Each row is a point on a landscape with many valleys, with its height.
From any point a ball rolls to the lowest of the 2 points nearest to it. It stops when none of these is lower. Distance is the straight distance between rows; heights are no part of it.
<315> h=381: [-4, -24, -33, -25, -26, 26, 26, -4, 41, 2, -4, -17, -4, -14, -22, 4, 15, 18, -33, 6, 24, -25, -19, -21, -14, -17, 20, -15, 3, -33, 17, -16]
<508> h=435: [3, 12, -45, 6, -27, -2, -1, -8, 42, 23, 6, 17, 27, -51, 2, 0, -24, 21, 4, 8, -1, -9, -45, -57, -27, -32, 13, -65, -27, 16, 3, -1]
<864> h=216: [-1, -23, 24, 42, 62, -24, -11, -2, -16, 20, 64, -14, 19, 24, 6, 22, -21, -26, -18, 21, -37, 0, -25, -7, -7, 8, -2, 8, 27, 34, -15, -20]
<1227> h=322: [0, 34, 9, 8, -21, 28, 7, -23, -2, 5, -8, 0, 2, -56, 29, 13, -14, 13, -2, 5, -51, -21, -19, 24, 10, -46, 7, -6, -12, -12, 10, 35]
<1159> h=444: [13, 5, -14, -24, 33, 23, 32, 15, 3, -36, -27, 22, 4, 4, -15, -43, 45, 6, -8, -15, 2, -6, -7, 17, -6, 36, 7, -10, 41, -10, 21, 0]
<241> h=140: [11, 9, 31, 13, 6, 0, 12, -9, -26, 0, 9, -24, -11, 18, 52, -17, 9, -4, 21, -5, 7, 30, 24, -1, 23, 7, -5, 4, -22, -15, -21, 44]
<248> h=306: [-4, 18, 44, -20, 6, -2, -25, -41, -27, -7, -2, 7, -46, -15, -6, 21, -31, -3, 5, -11, -11, 6, 15, 29, 6, 14, -26, 55, -24, -9, 38, 11]
<1231> h=469: [-24, -4, -7, -57, -31, 18, 13, 3, 2, 8, -28, 23, -24, -38, 13, 10, -42, 32, -20, 20, 0, 14, -9, 29, 13, -17, -37, -1, -28, 2, 19, 19]
<934> h=374: [8, 36, -15, 45, -11, -7, -42, -18, 31, -24, 28, 19, 15, -1, 0, 19, 16, -27, -11, -28, -13, -14, 18, -20, -31, 7, -7, -35, 7, 7, 18, -16]
<919> h=169: [0, -40, -17, -18, 1, -16, 22, 50, -10, 23, -18, 24, -10, -8, -7, -6, -8, 21, 9, 34, 14, 11, -22, 23, -6, -10, -17, -31, -1, 51, -15, -18]
<711> h=179: [-33, 33, 15, 21, -34, 3, -2, -28, -5, 1, -20, -14, -7, -7, 43, -17, 10, -6, 37, -37, 31, 33, 18, -5, 4, -12, 0, -7, -18, -20, -29, 34]
<290> h=411: [-5, -22, -9, -45, 1, 36, 19, 19, 23, -23, -20, 1, -8, -7, -25, -10, 34, 11, -26, -17, 6, -31, 10, 15, 3, 2, 1, -7, 29, -12, 14, -20]
<676> h=437: [-23, -24, -6, 5, -48, 9, -15, 19, 64, 23, 20, -13, -4, 23, -7, 16, 21, 22, -31, -16, 4, -46, 29, -8, 17, -29, -2, 3, -21, 0, -14, 2]
<866> h=299: [-29, -4, -9, 13, 29, 6, 28, 12, 15, -36, 10, -6, 34, 11, -7, 16, 35, 0, 34, -36, -32, -31, 16, 4, 16, 7, 0, 3, 43, 1, -12, -5]
<128> h=501: [-43, 2, 1, -36, -55, 9, 16, 23, 8, 16, -42, 11, -23, -16, 17, 1, 1, 39, 10, -1, 7, 1, 23, 28, 36, -30, -10, 1, -32, 7, -15, 21]
<337> h=408: [39, 3, -52, -16, -22, -1, -14, -1, 25, -25, 9, 31, 0, -24, -13, -31, 39, 4, -27, 3, 1, -22, -14, -1, -38, -30, -7, -27, -8, -39, 55, -9]
<1144> h=301: [8, 44, -1, -26, -3, 4, -15, -2, -32, 55, -21, 11, -48, 1, 27, -44, -28, 35, -11, 29, 2, 12, -22, -26, 10, -52, 19, -21, -32, 25, 7, 16]
<664> h=340: [15, 3, 7, -25, 10, -1, -1, -23, -2, -21, -8, 23, -34, -11, -23, 5, 1, -4, 5, -4, -2, 0, 10, 18, -14, -3, -23, 7, -6, -11, 52, -8]
<785> h=364: [7, 41, -2, 15, -6, 23, 38, -38, -2, -12, -5, 27, 19, -45, 21, 13, -5, 16, 18, -5, -40, -3, -7, 11, 1, 2, 31, -42, -27, 10, 13, 19]
<1183> h=207: [-10, -20, 20, -18, 28, 4, 22, 14, -14, 14, 23, -61, 10, 35, -11, -5, -2, -22, 40, 11, 0, 18, 3, -35, 16, -8, -23, 39, 13, -49, -49, 8]
<1267> h=449: [58, -8, -26, 5, 9, -7, 16, 9, 21, -37, 18, 14, 7, 2, -54, 30, 8, -11, -9, 13, -1, -15, 10, -3, -16, 16, 18, -10, -10, -13, 36, -9]
<1111> h=222: [-14, -6, 22, -33, 34, 29, -2, -6, 2, -15, -11, -9, 21, 10, 10, -31, 15, -7, 18, -6, -23, 14, -1, -9, 3, 41, -54, -6, 15, -10, 14, 26]
<158> h=602: [-49, -33, 23, 15, 35, -16, -4, 9, -17, 4, 23, -1, 0, 27, -8, 4, -7, -16, -12, -17, 35, 0, -5, 5, -17, 32, -1, 6, 41, 28, -17, -61]
<902> h=276: [18, -16, -47, 10, 10, -15, 3, 24, 25, 24, 16, 7, 20, 14, -12, -29, 17, 7, -3, 19, 7, -1, -30, -42, -15, -25, 19, -38, 11, 26, -9, -4]
<512> h=366: [22, 21, 5, 17, -36, -8, -20, 13, 26, -28, 0, -8, -23, 9, -4, 32, 43, -9, 4, -26, -15, -40, 53, 14, 12, -47, 32, 3, -3, 1, 6, 19]
<733> h=486: [24, 8, -12, 29, -6, -8, 23, 4, 11, -13, 4, 31, -3, 8, -52, 42, -9, 5, 3, 0, 14, -27, 18, 27, -2, 36, 35, 13, -14, 23, 7, -41]
<1048> h=273: [35, -16, -36, 21, 15, -6, 13, 41, 7, 12, -1, 23, 10, 21, -43, -35, 3, 3, -4, 18, 28, -10, -24, 21, -9, 47, 11, 19, -1, 20, -16, -24]
<1196> h=518: [27, 7, -21, 16, -20, -7, 17, 10, -2, 23, -13, 6, -2, 8, -20, 25, -6, 8, 3, 18, 11, -2, 0, 2, 15, -8, 38, 1, -22, 9, -8, -13]
<556> h=462: [-25, -19, -21, 27, -42, -7, 13, 20, 46, -2, 16, 7, 6, 0, -3, 17, 30, 22, 33, -12, -7, -39, 18, 26, 28, -38, -2, 3, -23, 17, -23, 8]
<552> h=480: [14, 8, 12, -6, 16, 31, 22, 45, -9, -14, -49, -7, 6, -6, -7, -48, 35, -2, -4, -23, 25, -8, -13, 24, 1, 51, 12, 16, 37, -27, -26, 2]
<53> h=155: [-14, -15, 1, 1, 17, -19, -3, 30, 6, -12, -4, -5, -16, -11, -2, -22, 30, 3, 22, -9, 8, -3, -21, 12, -22, -43, -32, -31, 27, 8, -4, 0]
<728> h=549: [2, -5, 42, -17, -7, 14, 22, 13, -31, -1, -20, -10, -21, -14, -32, 39, -37, 7, -26, -8, 5, -35, 0, 40, 10, 12, 27, 33, 6, 1, 5, -40]
<1197> h=470: [18, 11, -44, -6, -48, 3, -41, 8, 50, 37, -4, 3, 20, -8, 4, 5, -32, 23, -26, 22, -27, -11, -7, -48, 15, -38, 0, -27, -49, 14, 11, 37]
<975> h=536: [-34, -18, 23, -51, -18, -1, 0, 23, -30, 9, -47, 9, -17, -2, 19, -14, 7, 15, 12, -9, 20, 10, 25, 32, 28, 0, -21, 25, 5, 4, -5, -4]
<1056> h=238: [-20, 12, -6, -2, 14, -7, -8, -35, -18, 11, 4, 13, -11, 47, 26, -45, 22, -6, 16, -6, 20, 42, 10, -29, -1, 5, -5, -23, -3, 14, 6, -1]
<1053> h=89: [11, 18, 19, 23, -9, -4, 38, -9, -13, -15, 11, 8, -33, 9, 27, 15, 8, 15, 37, -19, 18, 10, 42, 15, 12, -3, 12, -18, -37, 8, -11, 15]
<974> h=623: [30, -38, -3, 2, -20, -12, 15, 12, -5, -28, -26, -7, 24, -27, 3, 34, -25, 5, -12, 15, -3, 5, 16, 39, 29, 17, 15, 6, 3, -5, 9, 30]
<762> h=452: [11, 5, -37, -7, -53, -6, -11, 16, 46, 25, -5, 1, -12, -42, 9, -3, -21, 35, -34, 18, 9, -11, -28, -41, -13, -67, 20, -51, -35, 4, -2, 26]
<431> h=334: [-10, 19, 29, 22, -25, 5, -56, -25, 0, 4, 8, -11, -18, -22, 18, 21, -37, -5, -25, -12, -25, -17, 14, 29, -2, -10, -23, 36, -4, 4, 20, 14]
<616> h=191: [-14, 43, 32, 10, 1, -2, -17, 30, 15, 0, -13, 8, -24, 9, 7, -39, 35, -4, 29, -32, 8, -5, 1, -3, -19, -24, -19, -44, 12, 26, -23, 5]
<1107> h=296: [18, -40, -36, -45, 18, -6, 10, 8, 8, 20, 5, 13, 8, 15, 0, -10, 5, 16, -26, 43, -23, 9, -24, -47, -10, -26, 12, -45, 10, 41, 30, 1]
<920> h=112: [-5, 2, -3, 11, -17, -28, -2, 45, 7, 0, -15, 22, -26, -37, 2, 10, -10, 9, 25, -1, 12, 6, -17, 25, -20, -38, -32, -49, -2, 40, -19, 1]
<690> h=697: [-28, 18, -2, 30, 4, -14, -20, -77, -27, -4, 4, 5, 25, -2, 31, -4, 7, -25, 0, -14, -4, 37, -1, -8, 1, -1, 20, 23, 28, -20, 19, 1]
<239> h=531: [33, 10, -15, 14, -5, -2, -11, 0, 15, -25, -12, -1, 11, -4, 0, -19, 10, -16, 12, -9, 14, 21, 3, -4, -6, 33, -22, -7, -10, -25, 6, 22]
<322> h=383: [22, 19, -43, -44, -8, 3, -5, -3, 13, -1, -20, 38, -13, -32, -3, -46, 26, 20, -1, 11, -15, 0, -32, -16, -21, -47, -18, -44, -5, -2, 42, 12]
<330> h=300: [33, 14, -2, -4, 13, 9, -38, 20, 33, 20, 13, -32, 3, 33, -33, -17, 10, -17, -8, 12, -35, -19, 1, -24, -2, -6, -22, 16, 2, -11, 1, 16]
<153> h=317: [-8, 4, 19, 8, 18, 5, 24, 23, -3, -15, 10, -13, 20, 32, 10, 30, 43, -1, 38, -13, -59, -23, 48, 1, 44, -20, 10, -2, 25, 20, -19, 17]
<852> h=198: [-3, -16, 19, -43, 70, 38, 37, 0, -8, -20, 15, -19, 9, 30, -19, -20, 13, -8, 10, 22, -11, 5, -13, -23, -22, 59, -20, -10, 13, -11, 14, 2]
<857> h=361: [-11, -3, -12, 4, 38, 17, 32, 13, -7, -3, 12, 20, -5, -5, 4, -41, 28, 9, -46, -9, 17, -22, -46, 3, -32, -4, 34, -33, 54, 13, -1, -36]
<597> h=339: [25, 8, -5, 32, -10, 1, 14, 12, 10, -26, 3, -3, 12, 8, 34, 12, 39, -1, 2, -11, -30, -24, 28, 3, 33, -27, 34, -24, 10, 13, -5, 38]
<1060> h=180: [8, -1, 19, 10, 40, -6, 39, -15, -16, -22, 32, -35, -18, 32, -23, 6, 4, -16, 35, -12, 2, 12, 11, -14, -5, -10, 6, 18, 10, -36, -14, 4]
<13> h=407: [-22, 14, -51, 17, 35, -8, 9, -25, 9, 3, 13, 38, 36, -28, -30, -24, 3, 3, 16, 11, -1, 11, -60, -35, -48, 13, 14, -35, 17, 1, 14, -37]
<1154> h=703: [-7, 8, -23, 7, 21, -30, -26, -74, -18, -16, 3, 7, 36, -6, -8, -4, -12, -39, -3, 19, -3, 64, -16, -37, -8, 24, 8, 12, 8, -25, 27, 6]
<832> h=441: [-8, -1, -13, -47, -19, 36, 19, -18, 24, 8, -3, 38, -22, -36, -24, 10, -32, 24, -55, 14, -1, -18, -11, 31, -7, 8, -18, -15, -32, 7, 34, -22]
<477> h=266: [6, 3, -15, 18, 21, -25, -32, 31, 11, 0, 8, -25, 61, 39, -6, -16, 15, -52, 26, -7, -33, 25, 16, -24, 26, 30, -23, 35, 22, 1, -55, 10]
<106> h=709: [-5, 16, 2, -8, 22, -5, -30, -71, -20, 10, -2, 4, -4, 14, -5, -39, -19, -29, -19, 28, 30, 66, -13, -39, -16, 54, 6, 14, -28, -21, 19, 9]
<383> h=253: [-13, -20, -29, 29, 7, -8, 5, 19, 29, 39, 23, -30, 49, 27, 15, -19, 15, -7, 2, 8, -2, 8, -17, -47, 17, -1, 16, -9, 12, 10, -43, 3]
<71> h=413: [-10, 3, 15, 13, -14, 24, -21, 10, 52, 5, 18, -14, -2, 21, 6, 2, 16, 5, -39, -32, 19, -27, 29, -13, -2, 5, -10, -28, 3, 7, -13, -13]
<420> h=481: [-24, 25, 38, 0, -15, 14, -38, -6, -34, 45, -13, -14, -11, -7, -4, 45, -76, 2, -40, 20, -7, -3, -6, 13, 8, 17, 6, 47, -12, 6, -3, -12]
<836> h=487: [0, -7, -37, 49, -29, -22, 12, 8, 35, 24, 22, 4, 8, 20, -7, 24, 19, 8, 26, -2, 0, -20, 16, -18, 17, -37, 43, 6, -19, 25, -39, -6]
<1213> h=512: [23, 16, -11, 16, -11, 8, 3, 6, 13, -30, -39, -12, 16, -24, -3, -33, 30, -18, 17, -32, 41, 11, -5, 18, -5, 41, 10, 29, 17, -55, -9, 30]
<850> h=555: [18, -41, -16, 3, 1, -19, 39, 36, -15, -3, -3, -7, -12, 13, -26, 13, 15, 11, 3, 10, 6, -24, -3, 22, 19, -30, 42, 21, 20, 1, -12, -17]
<708> h=583: [-34, -24, 48, -8, 15, -3, -23, 13, -19, -10, -5, -28, -8, 26, 17, 4, -4, -12, -22, -37, 45, -2, 29, 7, 9, 22, -1, 17, 39, -5, -20, -36]
<418> h=243: [0, 25, 12, 39, 2, 0, 2, -53, -8, 12, 26, -1, -3, -1, -2, 48, -40, -6, 10, 11, -9, 18, 4, -15, -11, 1, 24, -4, -34, 2, -4, -6]
<478> h=177: [15, -25, 8, -8, 73, 19, 29, -18, -15, -16, 59, -26, -12, 29, -13, -29, -1, -12, -7, 26, 6, 3, -36, -27, -39, 21, -8, -1, 8, -26, 14, 1]
<1118> h=225: [18, -29, -10, -6, 13, 1, 28, 27, -9, 6, 4, 33, 2, 8, -1, -16, -15, 18, 0, 21, 17, 2, -6, 47, 6, 50, -12, -2, -18, 41, -8, -17]
<990> h=358: [-5, -50, -15, -21, -4, 0, 15, 11, 21, -19, -4, -54, 7, -8, -35, 29, 1, -1, -9, 3, 40, -6, -6, -25, -8, -15, 12, 10, 29, -40, -3, -18]
<285> h=277: [3, 14, 44, 4, 5, 12, 4, -46, -13, -22, 30, -23, -39, 4, 0, 52, -39, -3, 4, -10, -1, 6, 33, 9, -3, 3, -4, 18, -38, -20, 15, 9]
<62> h=279: [-35, -15, -18, 0, 5, 5, 16, -11, 25, 4, 1, 2, 42, 14, 0, 18, 15, 6, 19, -3, -31, 0, 0, -22, 18, 10, -6, -22, 9, 19, 9, -9]
<494> h=650: [23, -1, 63, -49, 9, -7, -20, 41, -62, 6, -30, -18, 4, 12, -4, 25, -4, -10, 36, -24, -2, -11, 41, 22, 42, 36, -17, 88, 3, -25, -32, -11]
<6> h=265: [0, 23, 1, -20, 11, -3, -5, -28, -15, 31, 5, 6, -37, 21, 15, -29, -17, 13, 21, 23, 19, 46, -14, -53, -12, -24, -5, -36, -31, 13, 1, 13]
<510> h=626: [12, 7, 67, -18, -10, 2, 3, 68, -58, 9, -30, -12, -13, 0, -9, 16, 3, 0, 28, -9, -13, -37, 12, 43, 29, 0, 11, 63, 6, -10, -52, -16]
<1017> h=305: [-25, -20, 29, -17, 13, -3, 22, -1, -17, 12, 2, -14, 17, 11, 6, 54, -18, 2, 9, 14, -20, 9, 19, -8, 20, 8, 2, -11, 6, 19, -9, -13]
<881> h=593: [6, -16, 34, -22, -10, -9, 32, 60, -31, -1, -35, -33, -6, -12, -32, 17, 11, 6, 15, 2, 12, -30, -7, 32, 23, -28, 29, 42, 22, -26, -34, -13]
<244> h=391: [-18, 9, -22, 16, -18, -8, -26, -18, 43, -18, 31, 24, -8, 21, 0, -2, 41, -5, -22, -44, 18, -30, 30, -9, -18, -12, -13, -24, 7, -1, 29, -29]
<343> h=485: [-17, 31, -10, -14, -53, 14, -57, 32, 44, 33, -23, -10, 30, 5, 27, -4, -22, 13, -22, 7, -24, 0, 1, -43, 30, -6, -32, -22, -33, 30, -14, 52]
<724> h=314: [-6, -19, -14, -24, 32, 15, 31, -7, -8, 5, 3, 13, 8, 2, 25, -23, 26, 22, -24, 10, -44, -7, -22, -23, 4, -32, 18, -57, 34, 24, 26, 1]
<984> h=329: [32, 3, 6, 1, 6, -13, -26, 15, 15, -4, 19, -15, -39, 30, -40, -2, 17, -15, -5, -10, 11, -31, 13, 1, -9, -31, 3, 27, 12, -11, 9, -12]
<1176> h=448: [-7, 29, 39, 0, -23, 24, -1, -6, -34, 9, -28, 1, -15, -53, 16, 36, -53, 8, -16, 6, -24, 1, -6, 53, 8, 23, 6, 35, -15, 1, -1, 7]
<333> h=259: [13, -34, -22, -37, 16, 36, 13, 8, 4, -25, -9, -9, -11, 0, -18, -60, 2, 3, -22, 21, 43, 4, -43, 11, -42, 41, -15, 14, 16, -34, 10, -10]
<1029> h=721: [6, 37, 19, 24, 1, -13, -29, -52, -20, -2, -9, 15, -22, -15, -14, -13, -32, -28, -4, -1, 36, 38, -10, 5, -36, 65, 7, 31, -37, -21, 15, -10]
<319> h=371: [20, 8, -18, 0, -15, -10, -3, -43, 10, -20, 37, 43, -31, -19, -9, 19, 0, 10, -18, -1, 1, -19, 13, 19, -33, -22, -19, -13, -40, -11, 59, -18]
<1216> h=511: [-17, 5, 16, 0, 0, 3, -4, -5, -24, 32, -20, 9, -12, -7, -45, 25, -50, 1, -34, 26, 11, -6, -30, 19, -8, 23, 22, 28, -8, 18, 3, -53]
<49> h=335: [-26, -36, -23, 14, 21, -1, 27, -4, -4, 1, 5, -6, 26, -2, 32, -18, 34, 14, -33, 3, 0, -9, -32, -21, -2, -34, 43, -25, 65, 6, -1, -12]
<709> h=609: [12, -45, 4, 22, -23, -17, 9, -6, -14, -46, 14, -9, 16, -15, 39, 51, -15, 5, 10, -16, 6, 4, 50, 43, 34, 19, -2, 11, -10, 9, 1, 20]
<796> h=195: [15, -15, 32, 30, 87, -8, 16, -19, -29, -17, 74, -20, 1, 23, -16, -4, -12, -28, 1, 20, -24, -4, -24, -5, -9, 34, -2, 37, 9, -8, -3, 0]
<44> h=289: [-2, 13, 3, 0, -8, 24, -6, -27, -3, 0, -20, -17, 10, -61, 16, -11, -21, 2, -34, 8, -11, 4, -42, 10, -20, -19, -3, -12, 10, -35, 20, 18]
<1008> h=409: [-4, 19, 15, 36, -14, 12, 24, -24, -14, -24, -10, 10, 10, -50, 24, 34, -26, -1, 24, -15, -13, 7, 5, 50, -5, 29, 3, 2, -16, 8, -7, 10]
<580> h=595: [0, -11, 33, 6, -30, -8, -21, -5, -31, -12, 3, -3, -6, -11, 52, 51, -49, 8, -2, 2, 0, 15, 51, 35, 35, 38, -16, 30, -42, 17, -10, 23]
<194> h=345: [2, 37, -10, -22, 0, 7, -2, -26, -23, 24, -23, 33, -37, -30, -1, -54, -8, 18, 1, 12, 5, 16, -45, -2, -28, -29, 4, -8, -20, 3, 24, -1]
<399> h=357: [-9, 40, -3, 49, -40, -10, -80, -23, 29, 2, 12, 2, 4, 1, 5, 11, -1, -29, -16, -21, -9, -10, 24, 5, -20, -6, -1, 22, 0, 13, 5, -13]
<157> h=284: [37, -12, -37, 5, 45, 1, 23, 11, -19, -19, 9, 15, 1, 24, -29, -66, 11, -4, -2, 16, 33, 11, -38, 3, -37, 63, 10, 22, 18, -18, 2, -8]
<24> h=336: [-7, -44, 26, -14, 10, 0, -4, 17, 4, 2, 6, -48, 3, -1, -27, 40, -40, -8, -7, 10, 10, -10, 0, -9, 5, 5, -14, 23, 16, -14, -16, -13]
<1115> h=255: [11, -31, 8, -17, 24, -30, -17, 37, -22, -2, 1, -19, 67, 38, 21, 20, 12, -28, 23, 15, -44, 24, 39, -14, 49, 29, -25, 31, 23, 2, -43, 12]
<1000> h=661: [-30, -14, 21, -3, 18, -10, 18, -4, -45, 13, -19, -5, -13, -7, 8, -14, 10, -2, 9, -4, 0, -6, -22, 29, 6, -26, 12, 34, 43, -2, 1, -22]
<1148> h=406: [16, 14, -31, -16, -28, 13, 0, -11, 29, 16, 17, 55, -30, -5, -25, -14, 4, 28, -34, 4, -6, -41, 3, 32, -10, -17, -11, -5, -40, 9, 39, -31]
<1172> h=145: [29, 7, -5, 7, 13, -9, 51, -19, -13, -23, 15, 0, -31, 12, -4, 20, 23, 9, 35, -2, 9, 8, 16, -8, 2, -36, 21, -17, -1, -24, 16, 14]
<404> h=560: [9, -16, 5, -4, -24, -16, -22, -14, 7, -5, 2, -10, -20, 33, 11, 25, -12, -7, -3, 0, 21, 23, 56, -10, 31, 5, -15, 3, -28, 13, 5, 14]
<671> h=211: [-14, 38, 16, 7, 6, -22, -45, 7, -11, 19, -12, 21, -20, 21, 22, -40, 12, -19, 38, -10, -6, 34, 11, -19, -5, -10, -40, -28, -5, 39, -7, 11]
<1147> h=388: [-36, 12, -30, 25, 42, 7, 17, 0, 5, -1, 9, 34, 16, -6, -23, -31, 19, 3, 5, -21, 6, -11, -45, -3, -34, 15, 8, 0, 50, -3, -2, -37]
<35> h=622: [-58, -19, 24, 9, 14, -22, -8, 15, -28, 36, 14, -8, 12, 33, 21, 10, -7, -1, 28, 0, 18, 10, 10, 5, 18, 13, -22, 26, 17, 17, -51, -38]
<837> h=578: [-11, -1, 14, 14, -48, 10, -25, 5, 4, 20, 0, -8, 2, 17, 48, 20, -40, 23, -36, 10, 12, 15, 36, 5, 31, 21, -9, 5, -45, 19, -17, 30]
<129> h=420: [7, 25, -55, 14, 2, -12, 6, -23, 40, 1, 28, 38, 49, -46, -18, 9, 2, 6, 10, 0, -15, -6, -41, -59, -54, -9, 19, -65, -11, -1, 31, -35]
<291> h=427: [53, 3, -24, -2, -12, -5, -23, 22, 40, -26, 14, 4, -12, -8, -30, 19, 17, -9, -37, -2, -1, -27, 2, -21, -35, -35, -6, -38, 1, -20, 34, 0]
<1128> h=232: [32, -30, 7, -28, 0, 11, 7, 6, -34, -6, -44, -17, -11, -16, -2, -39, -18, -7, -32, 21, 43, 27, -44, 23, -28, 43, 10, 39, 11, -31, 9, 10]
<565> h=683: [-5, 24, 10, 24, -6, -5, 7, -33, -35, 14, -17, -7, -10, -15, 15, -13, -5, -10, 14, -4, 3, 16, -21, 15, 2, -20, 36, 26, 7, -20, -4, 4]
<713> h=240: [-13, -16, 24, -37, 10, -4, -14, 14, -10, -3, -7, -18, 34, 37, 31, -3, 22, -10, 22, 4, -35, 19, 30, -21, 39, 10, -43, 3, 10, 6, -5, 36]
<1178> h=280: [-2, 20, -5, 8, 1, -3, -41, 27, 27, 36, -1, -18, 41, 29, -16, 7, 2, -24, 15, 12, -50, 2, 16, -26, 18, 10, -17, 10, 7, 23, -31, 8]
<451> h=213: [-34, 36, 1, 14, -17, 0, 0, -43, -3, 6, -14, -2, 3, -1, 16, 29, -16, -16, 43, -10, -7, 35, 20, -26, 10, -2, 8, -20, -16, 9, -12, 10]
<945> h=545: [22, 0, -23, 7, -46, -11, -34, -24, 22, -20, -4, 10, 16, 6, 25, -6, 3, -10, -10, -8, -6, 13, 32, -7, 10, 1, -31, -2, -29, -7, 28, 45]
<101> h=639: [-47, -14, 25, 4, 34, -19, 22, -9, -43, 28, 25, -5, -20, 29, 10, -29, 8, -7, 45, -5, 12, 9, -16, 15, 0, -7, -20, 38, 16, 3, -24, -26]
<1105> h=563: [-39, -41, 25, -19, 6, -6, -1, 6, -13, -26, 3, 11, -23, 14, 33, -10, 11, 11, -9, -33, 36, -4, 37, 37, 22, 3, -26, -5, 17, 21, -4, -21]
<223> h=359: [2, 3, 25, 8, -1, -2, -14, 25, 8, -27, 3, -12, -31, 19, -18, -10, 44, 0, 11, -45, 17, -43, 40, 33, 10, -25, 1, 26, 19, -9, -10, -5]
<450> h=261: [15, -12, 28, -12, -11, 12, -8, 16, -31, -3, -35, -30, -21, -39, 22, -12, -18, -6, -35, 5, 19, 10, -33, 25, -12, -9, 1, 14, 23, -29, 1, 21]
<715> h=638: [42, -4, -22, 2, -18, -10, -8, -4, 3, -6, -29, 13, 20, -36, 0, 20, -34, 0, -16, 34, -14, 17, -15, 9, -5, 15, 6, -22, -19, 7, 25, 28]
<505> h=651: [22, 30, -32, 26, -23, -13, -16, -40, 7, -21, -12, 31, 39, -47, 1, 35, -34, -17, 9, 12, -11, 36, -16, -26, -24, 27, 9, -46, -32, 5, 24, 17]
<514> h=230: [-32, -12, 6, -1, 10, 6, 10, 31, 12, 47, 17, -44, 37, 34, 2, -20, 22, -6, 33, 14, -18, 1, -4, -31, 31, -16, -11, 23, 10, -19, -70, 11]

For each start below, name the point where the ball stops.
<101> => <1053>
<733> => <920>
<715> => <62>
<1213> => <62>
<223> => <478>
<1216> => <1128>
<728> => <1128>
<319> => <1053>
<431> => <1053>
<1197> => <1053>

Two balls start at each pair of points below. Name the first point that both come to, or write none.
<1154>, <399> => <248>
<556>, <1148> => <248>
<832>, <1107> => <1053>

Call two points neighbours if one is among the 2 nearest of the other. Go from one point of each pair to the other, from neighbour to neighbour, staying as low as possible. Name the highest point that can't be avoided.
<920>, <1053> => <1196>
<62>, <478> => <512>
<920>, <1128> => <157>
